Points, in no order, along strands that fork, close into loops and pass close to each other.
In the rows, zero is written as 128.
Points whose rows are less than 100 apart are linked; no others are. Some points are linked to none.
<981>: [155 113 114 187  91 148  96 137 111 132 120 127 152 115 121 122 133  93
 126 102 178  61]
<955>: [121 120 152 182 135 138 174 174  54 172 109 119 120 127  84 106  83 149
 145 101 136  97]
<70>: [100 101 123 126 107 108  78 104 191 110  98 135 173 170 147 173 156 122
 158 112 151 137]
<452>: [116 102 115 109  83 115 137  81 187  94 102 133 128 145 154 116 152 110
 189 130 120 145]
<454>: [159 100 119 130 123 178 164 184 125 115 127 137 127 109 126 144 141 108
 162 157  98 102]
<1172>: [120  90 134 136 120 111 104 105 150 132 101 109 128 147 135 108 156 106
 130  99 151 136]
<38>: [ 95 162 150 113 124  99 142 129 207 141 140 107 105 169 138 133  95 100
 109 148 164 132]
<347>: [118 194 146 132 139 148 192 180 141 171 152 125 106 108 140 173  72 123
 117 155 137 143]
<861>: [136 151 136 124 172 139 177 163  67 146 159 133 115  72 138 142 107 150
  81 159  81 113]
<1142>: [148 126 120 194 114 147 103 157  93 114  92 117 171 104 120 138 108 100
 130 113 184  53]
<216>: [133 142 105  95 112 155 158 129 187  94 125 121 100 105 159 134 134  91
 152 156 131 169]
<723>: [126 196 166 100 157  99 158 142 128 154 181 142  92  88 166 147 103 156
 109 150 131 133]
<767>: [149 157 113 106 169 143 148 146  73 126 168 134 105  56 172 145 115 156
  71 147 106 127]
<802>: [145 103  91 136 105 163 109 132 167 110 143 161 165 146 155 189 159 105
 157 166  76 118]
<1121>: [132 133 158 138 130 151 161 158 126 162 149 120 103 124 117 121 130 115
 119 118 118 127]
<1096>: [115 119 132 150 147 165 207 175  85 119 122 118 122  84  98 126  82 113
 119 151  76 112]
<1169>: [112 120 140 120 134 103  95  97 135 115  86  92 114 152 130  85 145 141
 125  90 174 151]
<571>: [153 141 115 171 107 137 192 148 143 160 154 169 153 115 106 149 101  50
 162 139 160  80]
<611>: [109 112 156 129 153 134 131 177 131 119 104 113 168 150  91 157 120 132
 120  99  84 102]
<971>: [186 124  91 157  83  92 111 127  82 109  99 169 163 123 144 150 155  91
 126 107 150  59]
<159>: [155 168  95 147 109 175 175 186 157 113 156 157 144 117 135 174  88  81
 169 176 125  90]
<635>: [ 98 160 159 127 114  95 127 141 173 143 117  99 106 150 134 135  94 110
 104 112 210 125]
<169>: [105 156 129 115 103 105 155 128 219 132 152 121 109 163 132 131  87  77
 141 181 174 129]
<251>: [112 169 152  99 131 100 154  79 119 124 126 115  75 145 139  59 110 177
 143 112 118 139]
<603>: [105 117 124 100 150 125 122 121 197 123 121 121 129 157 154 166 155 133
 134 163 105 164]
<990>: [128 161  73 118 156 175 122 158 183 102 152 100 136 147 166 172 108 109
 106 189 115 166]
<142>: [130 177 154  71 168  85 119 107 135 120 181 146 106  87 164 130 131 175
 116 149 104 128]
<814>: [106 142 111  89 115 142 183  76 190  93  92  99 106 141 151  99 118 144
 156 167 104 136]
<350>: [158  98 134 162  91 135 131 171  73 114 109 138 155 127  96  99 119  90
 166  85 140 102]
<927>: [152 112  92 121 137 197 158 173 135 111 127 116 120  98 147 163 138 109
 126 170 107 128]
<299>: [151 101 120 182  89 158  82 120 103 138 123 115 129 123 108  90 139 110
 121  96 177  99]
<43>: [116 147 140 144 168 155 196 179  89 146 138 123 115  94 121 150  86 138
  99 153  83 100]
<540>: [145  99 119 151  90 122  65 133 119  98  98 145 193 138 135 162 154 115
 150  82 142 109]
<675>: [128 142 149  97 174  79  64 115  81 141 122 128 128 146 100 111 148 180
  97  77 135 148]
<978>: [144 115 130 113 121 162 137 118  92 128 152 127  79 122 117  73 140 137
 121 124  83 190]
<303>: [116 147 150 127 104 108 108 132 149 122  96  98 106 134 132 102 112 123
 135  95 223 139]
<769>: [135 116 132  88 174 119 124 125  91 133 149 139 141  97 124 156 162 174
  86 144  56 159]
<1051>: [116 159  78  85 163 139 133  97 145 103 139 109  95  95 186 151 124 150
  72 155 107 157]
<164>: [128 173 152  92 150  85 128  75  88 125 161 151  79 132 147  55 108 183
 147 117 108 142]
<166>: [159 165 123 137  65  89 114 169 147 113 125 163 156 143 139 170 101  80
 150 124 200  71]
<678>: [125  69 131 138 118 130 122 120 146 143 123 120 147 139 128 126 163  91
 122 125 108 139]
<386>: [122 123 124 119  90  95  89 131 204 105 120 134 157 174 152 156 128  91
 152 130 159 119]
<588>: [138 129  85 134 137 169 116 157 182 106 147 131 162 155 157 186 134 101
 142 185  92 140]
<619>: [133  62 141 135 103 159 105 151  91 130 123 128 161 144  77 117 144 148
 125 105  71 151]
<486>: [150 122 144 124 160  90  85 116  39 156 159 154  93 155 109  64 117 162
  96 107 128 145]
<766>: [117 134 150 194 122 141 177 169  85 179 103 119 139 122  92 131  76 118
 151  95 160  92]
<1144>: [115 160 144 106 165 132 127 141 176 154 159 117  98 151 138 158 133 153
  90 156 109 115]
<840>: [110 120 125  99  93 106 154  89 204 105  94 112 111 158 145 107 132 121
 176 149 145 122]
<36>: [141 129 146 148 100 155 163 155 134 157 148 130 112 119 111 111 128  85
 155 110 145 124]
<306>: [113 160 140  67 165  86 111  63 129 103 159 142 123  95 160 117 139 182
 121 130  71 156]
<273>: [150 105  93 147  98 108  97 127 157 123 136 178 176 169 159 189 161  98
 154 148  97  90]
<152>: [124 123 151 147 124 116 121 174 136 125 100 106 165 142 124 141 113  76
 124  92 172 105]
<177>: [146  78 125 174 119 155  71 147  60 104  85 106 179 130  84 104 127 134
 107  96 146 125]
<666>: [121 104 132 143 112 143  91  83 102 144 125 110  86 164 100  55 132 158
 112  92 128 138]
<839>: [138 112 137  99 152  80  75  75  60 139 167 160 111 143 112  62 131 175
 107 119  84 161]
<1090>: [ 86  91 123 113 157  99  73  61 104 160 111 131 144 151  85 133 179 198
 104  98 113 168]
<277>: [153 126 137  84 169 105  87 107  74 135 188 163 143  81 115 125 158 190
 107 142  63 141]
<877>: [ 90 155 145  65 169  70 106  63 154 125 140 140 143 130 136 148 148 189
 115 121  78 154]
<24>: [131 186  81 128 142 172 148 180 181 114 162 107 112 139 155 166  85  96
 111 200 149 152]
<260>: [139 106  91 105 164 178 151 167 111 109 116 113 130  95 150 170 146 139
  98 162  85 153]
<726>: [137 143 111 162  93 132  70  92 152  94  96 104 134 107 152 110 136 108
 132 115 212 100]
<1011>: [141 146 110 128 113 124 153 142 202 127 156 143 143 145 140 143 112  44
 147 167 147 128]
<744>: [150 109 113 144 105 126 146 143 159 120 144 152 173 134 132 149 133  40
 143 144 105 109]
<511>: [117  56 121 165 112 140  59 105  93 128  99 104 183 136  95 121 157 141
  95  95 141 156]
<915>: [115 123 113 142 117 124  78  71 151  87  64  83 132 131 145  92 136 140
 135 117 196 125]
<95>: [137 108 136 168 102 122 155 170  93 105 100 140 161 116  95 119  98  86
 175  99 122  64]
<759>: [108  94 116 136 115 120  54 103 153 105  84 126 179 140 136 165 168 140
 150  93 167 141]
<556>: [112 123 131  86 152  81  75  51  81 130 158 160 130 135 106  83 146 195
 125 109  64 172]
<859>: [134 119 162 118 157 123 129 153 114 158 133 116 104 140 115 121 154 150
 107 111 124 125]
<904>: [ 99 132 117  86 145 135 161  62 161 105 103 108 102 133 152 110 141 187
 136 153  78 148]
<478>: [171 165 102 155  93 119 178 131 161 157 167 196 137 120 119 156 113  57
 170 147 173  79]
<1140>: [142 131 138 168 151 147  91 168  97 111  82  92 151 109 118 134 127 135
 111 112 202  97]
<605>: [123 127 130 136 116 126 180  82 141 154 125 121  72 133 119  56 127 105
 160 126 167 137]
<61>: [119 143 141 181 120 138 201 170 123 169 119 138 153 117  95 149  67  82
 169 125 149  85]
<671>: [143 141 114 125  77  84  71 144 183  98 122 150 162 168 154 174 119  93
 140 137 186  90]
<510>: [126  76 131 140 128 148 150 142 141 130 132 118 167 130 125 144 144  72
 114 141  79 137]
<985>: [114 103 131 119 130 127 105  64 121 141 124 113  91 158 107  75 149 182
 115 106  94 144]
<912>: [137 111 112 105  97 149 137 114 172  95 123 133 119 115 158 128 161  98
 177 134 106 168]
<943>: [121 131 127 121  97 105 174  90 177 134 107 118  86 140 129  79 119 111
 176 141 195 107]
<742>: [118 194 177 122 142 105 177 153 122 188 170 134  96 104 149 148  96 141
 117 131 143 142]
<522>: [108 186 144  90 127 116 191  86 146 121 134 115  62 107 156  89 104 155
 131 146 128 147]
<470>: [142 160 115 137  64  89 131 118 178 130 140 158 122 136 135 137 103  74
 161 132 223  90]
<1003>: [131 118 109  94 174 155 133 147  97 116 131 123 136  89 140 174 151 166
  78 150  63 163]
<378>: [119 110 147 150 133 132 142 185 132 111  95 122 170 144 101 148 106 103
 148 107 116  72]
<91>: [120 181 141 129 164 159 178 186 137 140 148 120 123 120 136 171  85 122
 103 152 102 121]
<1122>: [148  72 137 157  99 149 108 167  72 115 105 125 164 146  80  96 127 115
 142  90 112 125]
<1133>: [124  86 139 145 131 155 180 173  81 111 114 112 141 104  83 109 103 127
 119 138  55 119]
<765>: [ 94 129 143  82 169  98 111 108 163 143 126 128 134 145 131 168 164 166
 106 130  89 165]
<832>: [129 157 144 141 166 110  80 116  72 137 107 103  93 129 129  85 122 169
  93  97 203 144]
<764>: [137 163 125 100 145 120 139  76  78 116 178 142  71  81 163  69 119 170
 122 137  89 153]
<630>: [136 124 154 156 156 132 128 173  36 163 118 125 111 147  82  96 103 163
 118  95 144 112]
<559>: [164 130 112 148  97 159 166 177 128 116 139 166 141 119 123 155 120  94
 177 151  98  59]
<307>: [ 98  64 133 141 127 127  77  91 121 154 117 116 158 151  91 129 168 157
  90  96 109 156]
<92>: [136  83 137 125 101 171 112 128 105 127 146 123 121 133  97 103 153 141
 124 109  70 183]
<1175>: [118 187  95 114 129 161 176 139 185 133 158 118  80 108 155 150  89 105
 114 186 163 151]
<314>: [149 144  98 150  73  93 106  90 163 113 115 144 128 125 147 114 131  80
 143 118 214  78]
<778>: [130 101 151 105 164 122 113 135  94 150 136 129 133 133  95 137 167 175
  97 118  69 147]
<929>: [110 204 114  98 131 135 189 101 157 129 155 120  65  85 172 123  86 132
 103 160 148 160]
<1081>: [134 146 170 128 170 111 123 166  61 164 140 133 117 134  96 118 122 179
 103  91 121 104]
<701>: [131 145 146 146 165 127  77 142  98 122  93  85 129 114 123 116 138 145
  87 106 203 139]
<416>: [135 109 133 163 114 157  90 120  96 153 127 110  91 146 100  77 137 144
 114  93 166 120]
<807>: [139 140 141 165 102 116 140 159 120 138 110 128 152 114 119 121 104  64
 150  90 217 113]
<925>: [ 91  97 125 111 143 123 126  44 137 133 120 115 106 147 122 101 161 187
 119 133  73 148]
<1163>: [ 91 108 128  92 157  87  87  49  89 151 148 157 143 129  97 120 172 208
 115 116  73 183]
<1136>: [169 111 109 153  95 101  99 156  92  90  82 158 182 129 134 159 138 112
 156  99 141  59]
<93>: [ 88  66 127 120 134 151 119  95 140 138 124 139 144 134 120 160 185 163
 142 137  86 187]
<856>: [ 92  84 116 115 144 138 124 110 177 123 118 139 150 150 157 181 173 128
 156 167 100 176]
<917>: [144 120 120  91 147 139 134 106  80 119 156 129  80  97 143  88 150 162
 102 142  75 188]

A piece is two or more points that can be reached from each other along the links. Count, over all rows, the pieces, the separate loops (a circle has one, a figure eight two, a Y none), the forks (points with three links) and the tips (points with one).
pieces: 5
loops: 1
forks: 7
tips: 15

A fork is a point with three links, a tip a point with one. Leave the first point through the second and follow the links. Name the first fork or tip that comes.
<630> / <955>: <478>
<43> / <91>: <93>
<1011> / <169>: <1169>
<299> / <981>: <832>
<832> / <701>: <840>
<877> / <306>: <43>
<588> / <990>: <1122>
<478> / <571>: <859>
<511> / <307>: <486>

Name the points in between on the shortest way along the links from the first point to the second, in order.
<273> / <1175>: <802>, <588>, <990>, <24>
<142> / <1096>: <723>, <742>, <347>, <91>, <43>
<61> / <260>: <766>, <955>, <630>, <1081>, <859>, <778>, <769>, <1003>
<511> / <164>: <177>, <1122>, <619>, <92>, <978>, <917>, <764>
<169> / <166>: <38>, <635>, <303>, <1169>, <915>, <726>, <314>, <470>
